Each row is a point on a landscape with many valleys, with its height.
A ball rolls from a point to the lowest of its 2 nearest points, and stops where none of them is lower. Distance is the straight distance between rows; heights are no part of it.
z751 h=8.89: [ 13.6  19.7  25.7 -54.2   7.9  -8.7  17.1  -3.5  14.7  17.8 -17.9  -6.0
  -5.2  10.6  14.8 -16.3  -0.6 -19.1  -4.0  -9.6   2.5  20.8   2.8   3.4
  -1.3   5.6 -14.6  20.8 -13.2 -17.1 -10.4  -8.5  -1.4   0.5]
z242 h=0.99: [-25.4  -9.3  33.2  13.3  33.8  17.5  19.8 -24.1 -27.9 -10.6  18.7  -4.7
  -4.0  16.8  -9.1  14.7  28.6  -7.9  25.3  21.0  39.8   6.2   3.5  -3.3
  -4.0 -10.4 -27.1 -13.2   1.6  -2.5   0.7   9.2  17.7  11.0]
z975 h=6.22: [ 23.8 -12.0 -23.0   8.0  27.4  22.8 -13.5  16.2  18.3  -1.5  13.2  -8.5
  -7.0 -12.9   3.2  30.2  14.8  15.3   2.2  13.8  35.5  15.4  33.8  20.9
  -5.1  -3.1 -12.1   2.4 -44.2 -17.0  16.5  18.0  13.4  16.3]
z429 h=7.20: [ 19.8  -4.2 -12.8   6.9  25.1  13.0  -8.4  -3.9  10.5  11.6   7.8  11.6
  -3.5 -20.7   0.8  30.2   6.5  -7.2  29.3   7.7  26.2  19.5  45.5  25.8
  -4.9  -2.3  -7.5   4.2 -35.7   4.5  20.0  13.7   7.3  28.1]
z855 h=7.37: [ 19.7  -1.8 -19.8  -1.8 -33.8  -1.0 -13.6  23.3  33.6  12.7  -3.7   8.4
   0.6 -11.8 -18.9   9.4 -28.0 -11.6 -22.5  -6.1 -31.2   3.8  -1.8   2.7
  11.4  11.9  12.6   4.7  -1.5  21.4  11.2   2.7 -13.7   5.8]
z412 h=1.96: [ -7.5  -7.5  -4.1  22.9  15.3  -0.7 -15.3 -33.1 -15.4  17.0  -4.4  35.4
   2.9 -17.2 -15.7   8.4 -13.6 -36.3  39.7   1.2  -1.4  -1.8  32.0  17.0
  -8.5 -17.2  14.2  -2.0  -1.3  18.8  15.1  14.1  -1.1  26.3]
z298 h=5.55: [ 13.4 -24.5 -13.8   6.9   3.1  14.3  -3.3  22.1  10.5  16.1 -20.7   8.9
 -11.2  -7.6  25.8   6.6 -16.3  10.2 -17.8  12.2 -15.0  19.9 -12.6  17.2
   4.4  27.7  27.7 -14.9 -24.2 -35.0   9.8   6.1  -7.1  22.0]
z105 h=6.77: [  9.1 -19.8  -7.6  24.1  30.8  -1.3 -41.6 -26.6 -10.0  -6.9   9.1  11.6
   1.4  -4.1 -29.9  -5.4  -3.3  -4.9  15.2  -5.8  10.6  -7.0  36.4  10.5
 -36.2 -25.2  -2.9  -3.9 -13.5   1.5   3.8  14.5  -1.4   5.8]
z67 h=4.49: [ -1.0 -14.6   4.3  20.6 -22.5 -16.6 -11.9  -4.8 -11.0  10.9 -11.4   4.4
   9.6   8.1  -4.1 -22.2 -27.8   0.5 -14.0  -2.0 -42.8 -18.4 -22.6 -18.1
  -4.2   3.1  22.3 -18.4  23.1  13.9 -21.9  -5.2 -18.7  -5.1]
z639 h=4.88: [  5.6 -20.9  -7.6  12.5 -10.6   1.6   0.2  18.1   3.1  17.3 -19.5  16.5
  -7.8  -8.7  15.5   4.5 -19.4   3.3 -14.6   8.9 -27.6  10.7 -13.7   9.2
   3.5  25.1  29.9 -15.3  -7.6  -6.2   0.6   1.5 -17.8  11.4]
z813 h=5.31: [  4.0  36.3   4.7 -17.6   7.1 -12.0  26.4   5.2  -3.9   4.2  13.1  11.6
  -3.3 -22.8  19.2  19.3  27.7  12.5  21.3  -0.1  23.9  15.0  29.7   5.4
  13.1   7.6 -22.8  19.1   3.7  33.1  10.3 -20.9   0.1 -17.3]
z943 h=2.31: [ 24.0   2.1 -16.4  12.0  -7.1   0.9   3.9  16.1   3.6   2.8   3.2   4.8
  -5.6  -8.8  22.0  28.5  18.5  52.9  -7.5  21.2   7.1  14.6  17.2   1.7
   4.4  23.0  -8.6  -8.3 -12.9   7.2   5.3  -9.3  -0.1 -18.0]
z353 h=6.58: [ -6.6  19.0 -13.1  11.5  -7.3  -8.8  17.9  -3.4  -0.3  21.2  -0.8  33.8
   0.8 -41.5  16.8  21.4  -9.1 -24.4  21.0  -3.5  -5.7  16.6  19.9  15.8
  23.1  14.8   8.6   5.1   1.3  35.5  27.5  -7.2 -12.9   7.2]
z529 h=7.88: [ -7.4  -7.7  14.0 -22.3  24.8   2.6 -19.5   9.4  -5.4  -8.3  -0.7 -11.6
  -4.2  16.3  -1.8 -37.4   8.9 -17.9  10.6 -12.3   4.0 -16.0 -22.4   2.6
  -3.0 -26.5  11.8  13.2  -3.9 -30.9 -11.7   9.8   1.1  10.3]
z883 h=6.54: [ 12.3  -8.5 -10.3 -17.5 -12.6   7.2 -47.8  -0.4  14.9 -10.8  -0.8 -20.2
  13.4  22.5 -13.8 -43.8 -32.6 -23.8 -41.6 -35.9 -19.2  -9.7 -33.2  -1.0
 -22.3  -2.0   5.8  12.8   8.9 -31.2  -3.8   5.8   4.6   8.0]
z982 h=4.41: [ -0.1  -6.8   4.6  -1.0  15.8  26.1  27.3   4.3   2.0   2.3   3.7 -24.6
 -13.4  14.2  33.2  38.1  38.8  27.6 -17.4  29.0  40.7  22.9  14.1  -3.0
   4.7  17.8 -27.2 -16.8 -25.6 -38.0   5.2   8.0  18.1   1.4]
z363 h=3.11: [ 19.5  15.4   5.1 -16.7   0.1  -3.3  15.4   8.4   0.6   6.8  -6.7  -1.7
 -10.0  -1.0  30.3  16.5  15.6  35.8  -6.9  10.8  13.1  21.2  20.5   4.1
   1.0  21.0 -14.9   0.4 -14.8  -4.9  -1.7 -14.3   1.2 -14.9]
z499 h=7.09: [  8.8  15.7   6.5   2.3 -26.9 -25.6  -1.0  -4.0   7.0  -5.8   5.1   0.8
   5.9  -2.0 -19.8  -7.3  -6.0  24.6  -1.5 -11.5 -20.7 -12.4   0.5 -24.3
   2.8  -2.1 -13.6   5.6  29.9  41.6 -16.5 -19.3 -11.6 -30.0]
z952 h=4.69: [  7.3  17.5  13.9   1.3  11.7  -9.6  14.9 -21.9 -18.9   0.5  14.2   8.7
   2.8  -8.0  10.3  23.1  26.0  25.2  24.3  14.6  31.7  10.9  38.0   1.0
  -5.4   5.0 -30.5  -6.7  -3.1  22.6   1.4 -11.2  10.6 -23.1]
z539 h=6.11: [ -0.9  16.0 -17.7  13.2   4.3   5.2  18.7   3.5   1.1  13.8  11.0  29.5
   0.8 -42.5  20.3  33.7   7.0  -1.2  28.5   0.7   9.4  18.6  31.9  20.4
  20.7  13.9  -2.3   5.1  -2.1  33.3  35.6  -9.7   2.8   9.3]
z395 h=6.74: [ -8.9  12.6   4.7   9.3 -29.5 -29.0   1.8 -11.5  -4.5   5.6   0.0  11.9
  12.5 -11.5 -18.1 -11.2 -17.6 -17.3  -0.6 -11.9 -26.4 -14.2  -4.5 -20.7
  11.1  -6.0   2.2   4.2  31.3  50.3  -9.3 -11.0 -12.3 -14.4]
z772 h=4.14: [-21.0   8.5  -0.9  -5.7   5.9  10.0  13.5  28.6   0.1 -22.6   6.4 -22.4
 -12.6   0.3   4.5   7.2  39.4  31.8  10.2   6.3  15.0 -14.0 -13.8 -10.3
  22.9 -10.0   9.7   4.9  11.9 -15.4 -12.9  -0.3   6.9 -15.9]
z719 h=5.21: [ 15.8  -0.1 -18.6 -11.0  18.0  21.5   6.6  25.2  15.7   2.4   9.6 -16.2
 -13.6   0.0  22.4  34.7  34.2  30.0 -11.9  18.0  41.6  14.2  21.6   7.1
  11.4   7.4 -13.6  -0.4 -32.3 -28.7   9.1   9.8  21.1  -3.6]
z456 h=5.09: [ 24.5  -2.0 -21.4 -13.1 -39.2  -2.0 -24.3 -18.6  39.5  -5.8  -9.5 -11.1
  24.3  24.7 -25.2  -8.7 -52.4  -3.1 -54.0 -29.3 -16.7   4.8  10.0   8.8
 -35.2  16.7 -21.0   5.1 -12.0 -21.4  13.6  -2.5  19.4   1.7]
z103 h=3.89: [-11.5 -24.3  -0.9  30.5 -14.9  -9.0  -2.2  21.7 -20.2   0.3  -5.3  -2.8
   5.1   1.7  14.6 -19.5  -9.7  19.6  -5.5   3.0 -40.4 -24.8 -40.8 -15.7
   6.5   3.9  34.6 -26.4  26.0   2.0 -24.1  -6.7 -19.2   2.3]
z81 h=3.37: [ 32.4   5.2  12.2 -16.1  -2.0 -12.2 -18.5 -34.7   7.7   5.6 -13.4  -4.4
   1.7  22.4  -7.6 -20.3 -25.8  13.2 -22.8 -14.7  -1.5   5.7  16.7  -0.8
 -35.9   6.5 -24.9  -1.5  -2.7 -15.1 -13.6 -10.2  -3.6 -16.7]
z392 h=1.78: [ -3.0 -14.6 -12.5  24.8  -3.2   0.8 -13.6 -25.9 -16.0  27.3 -20.8  35.3
   0.4 -13.7  -1.2   8.6 -31.5 -51.5  13.1   2.4 -22.3  -0.2  15.8  12.4
  -4.4   2.1  37.3 -12.1  -8.1   9.9  13.2  21.3 -20.8  31.2]
z86 h=2.45: [-12.9   0.4  12.8  -1.6  13.0   4.8  37.0   7.6  -9.2   8.0 -10.1   4.1
 -12.4  -5.5  39.3  24.8  24.3  14.9   9.0  21.0  13.2  30.7   5.9   8.9
   7.3  25.6  -2.6  -5.4 -14.9  -9.3  11.9 -15.2   3.7  12.3]
z68 h=7.10: [ -0.5 -34.3 -13.9  15.6  44.1  19.5 -51.7  -3.0  -8.1 -29.1  12.4 -17.0
   4.7   5.4  -8.5 -21.2   2.6  -1.4 -10.2 -16.0  22.6  -0.8  10.1  12.5
 -30.7 -25.0  -2.9  -4.9 -18.2 -37.9   3.8  22.2   3.2   3.7]
z954 h=4.07: [  9.9 -12.5 -26.6   9.5   8.5  19.3 -19.6  32.3  17.0 -15.5   4.4 -17.6
 -14.8  -4.6   2.5   7.0  13.2  41.5 -14.7   8.9  13.9  -4.5  -9.7   5.2
  13.5   0.6  12.0  -4.4 -11.3 -34.9  -1.6   9.5   5.7  -8.1]
z839 h=5.01: [ -6.4 -30.7 -10.6  27.2  16.3  27.4 -11.0  17.3  -2.6 -13.4   6.2 -13.6
 -11.2   4.1   1.0  10.4  11.8  25.1  -7.9  20.9  11.5  -1.6 -17.6   7.4
   0.8   0.6  12.6 -21.8 -13.1 -35.0   1.3  13.4  12.7  12.9]
z167 h=5.13: [-38.9  -2.5  14.0  -5.3  10.5  -4.4  25.0   9.5 -25.3  -2.1  -0.5  18.1
   5.7   0.5  11.8 -20.9  12.4 -40.5  39.3   1.6   5.1 -11.8 -35.3   1.6
  18.5 -27.2  17.9  11.1  11.4  12.2   8.5  -0.1   0.4  17.6]
z509 h=5.06: [  2.4  14.7  15.5 -40.2 -33.5 -17.9   5.8 -28.4  17.5   6.1 -12.3 -11.8
  15.7  20.5 -25.1 -17.9 -26.4 -34.6 -25.0 -13.3 -26.3  -0.3   1.3  -8.8
 -22.4   0.7 -17.9  16.5  -1.6   3.6  -5.3  -3.6  14.7  -9.1]
z410 h=6.84: [ -0.3  30.6  -8.1   0.0 -36.7  -7.7  14.6 -33.3  -0.3  21.7 -16.2  13.8
  11.2 -18.5 -13.6  26.4 -38.1 -71.0  -8.4  -3.7 -25.5  10.6  24.8   3.0
  14.0   6.8  15.8   7.3  -0.7  41.9  21.6   9.8 -16.5   6.4]
z605 h=7.24: [ -8.9   0.2  16.5 -26.9  29.7  -2.1   5.4   6.3  -5.2   1.4  -4.1  -1.2
  -4.7   7.7   1.6 -15.7  15.6 -19.0  23.8  -5.4  13.8  -0.4  -4.6   9.0
   1.8 -19.1   2.8  13.9  -7.9 -16.3  -6.0   5.3   4.3   9.3]
z123 h=6.63: [-34.0   3.7  -1.3  28.9  -7.1 -23.3  18.7   1.6 -20.8  -5.6  13.6  23.2
  10.3 -33.6  10.8 -10.5   4.2  -2.1  25.0 -10.5  -6.8 -15.4 -12.1  -7.0
  29.5  -0.6  12.1  -1.0  35.2  42.1  13.4 -13.2 -10.3  -8.9]
z374 h=2.53: [ -9.1   3.6  12.2 -11.7  -4.6   3.2  19.1  15.0  -6.8  -4.1 -17.3 -17.8
  -8.1  10.8  32.3 -20.6   8.3  26.0  -6.8  -1.3 -15.7  -2.4 -36.7  -8.5
   6.2  10.9  18.0  -3.9  10.6 -33.8 -26.9  -9.8 -10.3  -8.0]
z431 h=6.95: [  9.8   6.9 -13.4 -27.0 -36.1   2.0  -5.4  34.3  43.7   4.1   5.1  -9.7
   6.2  -6.7 -30.8   2.0 -21.3 -19.8 -27.5 -10.8 -28.5  -2.2 -16.0  -1.2
  15.1   6.2   6.2  20.0   1.6  15.6   6.6   0.0   4.4   1.4]
z521 h=2.96: [-12.2 -13.2  -6.2  19.1   4.2  31.2   7.5  -8.9  -6.1 -10.0  26.5 -22.6
 -12.6  12.4  -0.7  41.1  43.0  27.6 -13.0  33.6  42.5  -1.2   5.1 -16.0
  -4.8   4.0 -48.2 -19.8  -1.0 -14.9  -6.6  21.0  14.3 -18.4]
z390 h=6.97: [-32.9 -12.8  -8.5  42.8   3.3  -2.2   9.5  11.6 -18.5 -13.7  21.7  19.1
   8.6 -26.8  -2.1   8.7  12.2  16.6  24.7   4.2   2.4 -13.1 -10.5  -5.8
  29.6  -4.0  12.1 -12.7  31.2  31.8  16.6  -3.1   4.8   1.0]
z411 h=5.67: [ -8.1  17.2   4.4 -16.6 -51.8 -24.6   9.1 -34.3  10.3   3.0 -12.2  -4.6
  26.4  12.4 -41.2   3.3 -36.6 -49.1 -23.7  -3.2 -34.7  -9.4  17.8 -13.4
 -13.3   0.5  -7.8  10.4  -0.4  32.4   2.5   1.1  18.0 -12.6]
z37 h=3.63: [-13.5  -4.7  10.4  23.5  11.5  26.1  28.9 -13.1 -17.6  -2.7  16.6 -11.1
 -12.4   9.4  18.6  43.7  39.8  24.3  -2.5  37.0  34.9  21.1   6.3 -10.4
   2.0  20.7 -36.9 -23.4  -2.1  -4.5   8.5   4.5  12.3   0.6]
z437 h=6.00: [-27.5 -27.8  -0.9  28.3  27.6  43.5  -3.5  23.6  -2.5 -15.2  14.1 -13.8
 -17.4  16.7 -10.4  11.7  20.6  -2.9   2.5  16.1  24.1  -2.9 -24.7   1.9
  15.1 -16.6  12.8 -12.5  -9.3 -28.0  17.4  16.8  16.5  37.7]
z859 h=4.38: [ 42.5   4.7  -9.1 -10.6 -33.5  -4.2 -17.2 -24.2  28.1   2.3 -15.3  -6.5
  11.1  26.9  -4.6 -11.0 -47.0  20.9 -46.0 -22.6  -9.0  10.5   9.4   3.8
 -33.6  22.7 -27.9  -3.8  -5.3 -21.7  -0.7 -14.5   6.8  -8.1]
z145 h=6.37: [  2.5   9.5  -1.0 -29.8 -11.1  -7.9  -8.5  11.3  18.1   8.0   4.1   3.8
  -0.1  -2.0 -27.8 -13.4 -10.9 -41.9  -0.6 -12.2 -17.8  -5.7 -13.5  -3.1
   9.5 -16.3   6.5  22.7   3.6  19.2   1.8   8.4  -4.6   7.6]
z307 h=8.84: [ 29.9  15.1 -17.7 -38.6   6.8  14.1 -16.5  34.6  43.2  -1.5   2.0 -22.6
 -10.8   0.8  -5.3  -5.2  -4.8   3.7 -21.8 -18.3   9.3   6.1   0.5   7.1
  11.1  -0.3  -6.7  28.0 -12.3 -25.2   2.1   0.6   6.6  -0.1]
z175 h=4.36: [-40.4  -3.2  16.7  -9.2  27.7  20.2  45.5  24.7  -6.8  -6.1  -3.3 -11.6
 -11.8   7.1  17.5  14.1  35.0 -16.8  24.9   9.7  31.3  14.8 -18.3   2.5
  24.6 -10.4   5.3  11.1  -5.8 -19.3  16.3  -2.8  15.8  29.7]
z18 h=1.72: [  4.1   4.1   7.4 -16.0  -9.9   2.6  -2.3  18.0   7.7  -7.0  -5.8 -17.6
  -4.8  12.4   4.5 -27.8  -2.0  17.6 -11.3  -9.1 -18.4 -12.3 -35.5 -11.6
   6.4   0.5  14.7   3.4  13.4 -21.4 -21.6  -3.2  -7.2  -7.3]
z818 h=2.43: [ 28.8   4.8  10.5   3.8  -5.5 -16.0 -12.4 -30.4  -1.0  10.6 -11.7  10.9
  -1.4  10.1  -9.5  -8.5 -19.8  20.9  -6.7  -0.8 -10.6   0.6  24.4  -6.2
 -27.7   6.0 -15.7  -9.1   0.7   5.3 -16.0 -11.9  -8.0 -19.5]
z592 h=3.12: [ 23.7 -13.1 -27.1  22.8  -4.0   7.0 -13.7  22.5  10.7  -9.3   5.6  -3.3
  -5.7  -8.0   2.6  22.0  12.8  59.8 -13.4  19.9   4.3  -3.2   1.4  -1.0
   3.7  13.1   0.5 -14.0  -9.8  -7.2  -1.5   3.3   1.7 -20.8]
z403 h=4.04: [-29.8 -11.7  10.8   4.6  -2.8 -12.1  16.2  -9.3 -38.5  19.6 -19.1  24.5
   7.8  10.8  22.1 -23.2 -16.8 -60.6   9.5   9.5 -26.0 -11.4 -34.7  -2.8
   2.6  -9.2  39.8 -15.9   1.0   8.7   0.0   4.7 -21.9  21.4]
z256 h=5.82: [  8.3  -9.9 -16.5 -20.2 -29.2  -0.5 -37.0 -17.7  22.7  -9.3  -6.4 -19.7
  28.0  21.6 -26.1 -22.7 -48.2 -36.2 -56.5 -34.1 -22.4  -2.7 -12.8   5.0
 -35.3   8.4  -1.9   8.6  -4.2 -26.8  11.9   8.7  17.5   9.3]
z188 h=4.60: [-33.2 -12.4  13.8   3.7  -0.5  -9.6  22.3   7.5 -26.6   6.4 -10.6  14.6
   3.1   2.5  22.5 -19.6   0.0 -28.6  19.6   3.4 -16.2  -9.3 -36.4  -1.6
   8.4  -7.3  29.2  -6.1  11.1   6.8  -4.1  -3.2 -13.7  13.2]
z96 h=6.33: [  1.7  31.9  -6.4 -19.4 -40.4 -10.2  15.8 -30.3  11.4  10.6 -13.0   0.1
  20.4  -6.1 -33.5  24.6 -31.8 -78.9 -12.3  -5.5 -25.1   5.3  23.6   1.3
   1.7  -0.6   4.8  16.4  -9.2  39.3  21.7   9.7   6.0   6.4]
z299 h=8.40: [  1.0  21.6  26.6 -37.5  20.7 -12.7  32.8  -8.2  -2.5  18.6 -12.5   6.6
  -8.5  -3.3  25.5   4.0  14.1 -17.6  22.8   0.5  16.2  28.3  22.2   9.4
   2.4   5.3 -13.6  17.6 -16.5  -0.8  -2.2 -12.5   0.1   4.4]
z637 h=4.24: [  9.6 -17.7  -6.8  29.2  -9.4  -8.1  -2.0   4.7  -7.7   9.8 -11.6  17.0
  -2.8  -9.4  14.5   8.1 -12.7  27.6  -5.5  14.3 -22.9   5.5  -1.7   1.3
  -1.9  23.0  16.7 -23.7   1.5   8.2  -3.9  -9.7 -13.7  -2.6]
z140 h=2.55: [  6.3  15.5   0.2  -9.0  -9.9   7.9 -15.1  20.2  11.1 -23.0   4.3 -31.3
  -1.8  13.6  -4.8 -27.8   9.4  35.3  -9.9 -14.2  -7.5 -25.4 -32.3 -17.4
   8.8 -13.1  10.0   9.7  19.8 -28.7 -31.4   3.1  -2.1 -21.7]
z693 h=3.40: [ -9.6  12.2   2.2   1.1  -7.1   3.0   4.0  14.2  -5.5 -29.3   8.1 -26.7
  -0.1   4.8   2.6  -5.0  31.8  56.9   4.6  -0.1   3.3 -27.8 -20.8 -24.4
   5.8  -8.3   3.4  -3.3  22.2 -11.9 -33.1   3.3  -6.0 -36.3]
z505 h=9.28: [ 21.3  19.2   4.0 -49.7   6.6   5.3  -3.9  15.2  30.4   1.6  -7.3 -27.1
  -7.3  12.5   4.8 -21.4  -3.2  -6.3 -19.8 -22.4  11.1   8.0 -10.3   4.7
   4.4   0.1 -12.7  27.5  -8.8 -40.3  -8.3  -3.4   8.4   1.7]
z806 h=8.49: [  1.6   0.4  18.9 -33.9  23.6  -4.4 -27.9 -11.2  -7.9 -12.2   2.8 -19.8
   3.0  25.6  -5.2 -54.8   6.1 -22.1   2.0 -29.2   3.3 -17.6 -20.9  -6.7
 -19.9 -32.7  -3.8  20.8   2.6 -31.1 -18.7   6.6   2.6   0.2]
z196 h=7.89: [ 26.5  -6.9 -15.8  11.3 -30.0  -6.3 -29.6  -3.5  27.3   7.5  -6.7   6.4
   7.2   5.5 -33.8  -3.4 -39.6   3.5 -29.7 -11.4 -32.2  -7.6   9.5  -5.8
 -12.6   5.8  -0.8  -4.1   1.8  11.9   0.6   0.4  -8.0  -4.6]
z689 h=7.82: [ 39.0  17.0  -4.5 -19.8 -10.6   0.1 -25.2   4.3  31.3 -17.2  11.9 -22.0
  -1.0  14.0 -23.9 -13.3  -7.3  37.0 -24.0 -18.9   7.3  -9.4   7.5  -4.8
 -13.8  -4.0 -29.9  13.3   2.8  -8.3 -10.9  -9.1   2.8 -28.8]
z614 h=7.02: [ -4.8  28.8  -4.8  -3.0 -17.7  -8.2  27.4 -21.4  -5.7  28.4 -12.1  29.9
   1.6 -34.4  18.9  21.6 -19.2 -54.9   8.2  -6.6 -10.7  22.0  19.2  13.6
  19.6  17.3  14.1   8.1  -5.1  34.8  26.7  -1.6 -22.9  10.9]
z725 h=3.26: [-24.2 -11.5   5.3  18.7  -6.9  -0.3  23.5  21.4 -19.8 -10.7  -7.3 -13.6
  -1.4   2.2  30.9  -8.2  14.2  36.0  -1.2   8.3 -23.4 -12.2 -37.5 -10.2
   6.7  13.3  24.4 -16.8  21.4 -12.4 -19.7 -12.8 -13.6  -0.7]
z723 h=6.35: [-24.7  19.2   6.2   1.7 -13.9 -29.5  26.4   2.6  -8.0  -2.3   7.0  12.5
   2.6 -23.1  11.9 -12.0   6.2  -8.9  15.4 -11.6  -9.6  -6.3 -15.9 -10.5
  21.9   1.8   1.3  15.5  31.8  38.8   2.5 -18.9 -19.0 -13.7]
z987 h=5.79: [  6.1 -26.5 -13.6  28.6  23.5   6.4 -47.5  -0.4  -3.9 -19.8  18.2   0.0
  -0.9  -5.9 -29.5  -7.5   2.9  16.1   4.9   1.0   8.9 -16.4  10.9   6.7
 -21.2 -22.9   4.2  -8.8  -9.3  -2.4   0.4  16.6   0.9  -4.0]
z668 h=8.24: [ 40.1  11.1 -16.6 -19.7   7.8   7.1 -29.1  13.2  28.3 -12.7   6.8 -19.5
  -7.1   7.7  -5.3  -6.2  -0.8  33.4 -24.3 -11.6  23.6   1.1  13.3   5.2
  -8.3  -1.6 -21.2   7.0 -11.7 -25.0  -6.7   1.2   2.3 -22.0]
z366 h=4.23: [ 20.8  13.3  17.7 -35.9 -10.0 -10.2 -14.2 -25.9  15.1  -1.5  -9.3 -20.4
   7.2  26.3 -14.0 -34.1 -21.3  -2.9 -26.2 -25.0  -5.4   2.6  -2.8  -6.0
 -29.5  -1.2 -26.6  12.9   6.1 -19.1 -16.0  -9.6   8.5 -13.0]
z877 h=5.75: [-19.1  13.7  -1.0 -22.9  -0.4 -11.9  13.4  21.7   1.3   2.1   5.1  16.1
   1.8 -13.0  -7.4 -18.5   6.4 -49.1  25.0  -9.8  -5.2  -7.4 -24.2  -0.6
  30.1 -23.8  14.7  26.2  14.4  28.5   7.4   3.2  -8.2   8.4]
z133 h=3.48: [-22.5   2.0   6.4  -7.6  16.3  13.5  28.0  24.7  -2.7  -9.3   0.6 -13.2
 -12.6   0.2  18.2  17.9  34.2  17.5  10.3  13.6  23.6   5.8  -7.8   2.1
  18.8   3.3   4.0   3.6  -4.0 -19.2   4.2  -5.3  11.9   5.6]
z10 h=7.86: [ 26.8  -3.1 -15.8   6.2  26.4   5.2 -31.9 -13.1  12.0   5.3   7.5  10.4
  -4.5 -15.2 -14.6  13.0  -0.3  -8.6  23.9  -7.7  19.1   4.7  49.5  19.7
 -22.8 -13.8 -10.0   8.8 -29.9   6.6  13.4  14.2  -0.8  14.6]
z180 h=7.41: [ 23.2  17.5   6.6 -15.8 -25.5 -12.6  -8.3   2.6  23.7  -9.7   6.3 -13.8
   5.2   9.9 -24.7 -10.9  -7.3  33.9 -14.0 -12.2 -13.3 -11.1   3.5 -18.6
  -5.7  -3.8 -25.1  12.1  19.8  20.5 -16.9 -16.3  -0.4 -29.7]
z100 h=2.06: [-12.9 -20.3  12.6  28.6  22.8  20.3  -5.9 -25.2 -20.3 -15.7  28.3  -8.6
  -5.4  14.5 -16.2  19.1  25.2  13.9   5.1  26.5  35.6  -3.6   8.2  -5.9
 -19.7  -6.9 -33.1 -26.0  -2.7  -6.6  -8.5  17.7  13.1  -7.8]
z586 h=7.01: [-26.5 -26.1   7.4   1.6  29.4  25.3 -13.4  24.3 -10.2 -15.6   2.6 -15.6
  -5.8  21.5   4.5 -18.9  15.1 -12.8  10.8   0.6  13.0 -17.4 -31.0   5.8
   5.6 -25.7  24.6  -0.5 -12.2 -43.7   3.6  12.0  14.5  30.4]
z654 h=5.85: [-16.8  32.1   6.5 -25.6  13.5 -11.2  30.8  15.6  -0.9 -13.5  14.4  -4.4
  -6.5 -18.5   8.3   5.6  36.8   8.6  26.5  -3.1  24.3   0.1   1.5  -4.2
  24.2 -10.4 -15.0  27.4  16.2  21.8  -1.4 -14.5   1.9 -19.1]
z376 h=7.96: [ -2.2  11.3  18.7 -18.4  22.9 -11.0  12.9 -18.0  -8.5  15.8  -8.8  17.0
  -0.7  -7.8   5.4   3.0   7.0 -24.9  33.9   1.2  15.4  14.3  26.6  13.6
  -2.1  -3.7  -8.8   8.8 -10.2   8.2  -0.1  -4.3   2.9  12.1]
z574 h=3.47: [ 24.9 -10.3  -5.7  35.5  -9.8 -17.6  -8.0 -16.7 -10.2   6.4  -8.7  11.0
   3.6   2.8   2.3   4.6 -13.5  46.9  -6.2  11.3 -19.7  -2.3  12.0 -10.3
 -17.3  16.2  -5.3 -27.5   4.2  10.5 -17.2 -14.4 -13.8 -25.2]
z77 h=3.39: [-18.5 -19.2  10.4  25.6  18.7  -1.9  -5.6 -25.4 -28.6   7.0  -0.5  25.1
   2.9   0.0 -10.1  -5.9  -4.5 -15.9  30.8   8.0   0.1  -6.0   6.2   6.9
 -10.6 -14.4  12.9 -14.6   5.3  10.5   2.8   4.9   5.0  20.9]
z754 h=4.21: [ -6.0   6.5   9.9  19.0   2.9   1.7  27.4 -19.8 -25.8  -4.6  13.8   4.5
  -0.9  -5.3  26.9  34.1  33.9  37.7   9.8  27.2  25.9  16.6  23.8  -0.9
  -6.2  23.9 -30.5 -19.5  -1.8  16.4   5.9 -11.1   8.9 -17.0]
z781 h=6.41: [-27.6  11.3  16.0 -11.1  23.4  -6.9  20.0  -0.9 -18.0 -16.7  18.8   5.1
   3.8  -6.0 -10.9  -7.2  31.2  -7.2  44.7   0.7  28.7 -11.3  -5.1  -2.4
  16.2 -29.8  -9.9  13.8  19.3  18.3  -4.7  -1.0  13.1  -5.8]
z138 h=3.19: [-17.5 -12.3   2.9  15.2  -5.3  -5.8  12.7 -14.4 -26.6  28.6 -26.1  29.4
  -0.7  -5.1  21.7  -1.4 -27.3 -46.6   4.4  10.8 -28.0   8.1  -8.9  10.7
  -1.1  15.5  43.7 -23.8  -7.1   5.0   4.2   8.9 -24.9  26.9]
z154 h=4.77: [  7.0 -11.6  -4.5   8.3   6.8  -4.9 -25.9   6.5   1.7  -3.2   6.5   8.9
  -3.7  -2.6 -20.0 -13.0  -5.2   8.1   6.7  -2.0  -7.8 -13.7  -1.0   1.4
  -3.1 -12.3  11.0   1.2   7.8   7.6  -8.5   3.1  -5.9  -3.9]
z790 h=7.32: [-40.2 -22.3  11.1  43.0   6.7   6.6  16.5   0.7 -38.0 -14.6  14.8  12.2
   9.4   1.6   2.8  -2.9   9.8   8.0  25.1  14.4  -1.4 -17.0 -30.5 -10.3
  11.6  -6.8  14.8 -19.8  30.7  19.5   2.3  -5.8   5.6  14.2]
z296 h=5.05: [  3.7 -12.7  -6.5  36.9 -33.5 -21.3 -12.4 -18.4 -15.2  19.4 -20.9  14.9
  11.9   3.7 -14.8  -3.6 -46.8 -14.6 -22.0   0.5 -48.5 -16.0   0.1 -22.0
  -4.2  11.0  19.1 -24.4  19.9  28.0 -14.0  -1.4 -22.6  -3.2]

Two balls start at each pair of points below. Name the first point that both come to, or write -.
z145, z353: -
z296, z411: -
z586, z505: -
z614, z410: -
z689, z431: -
z96, z855: -
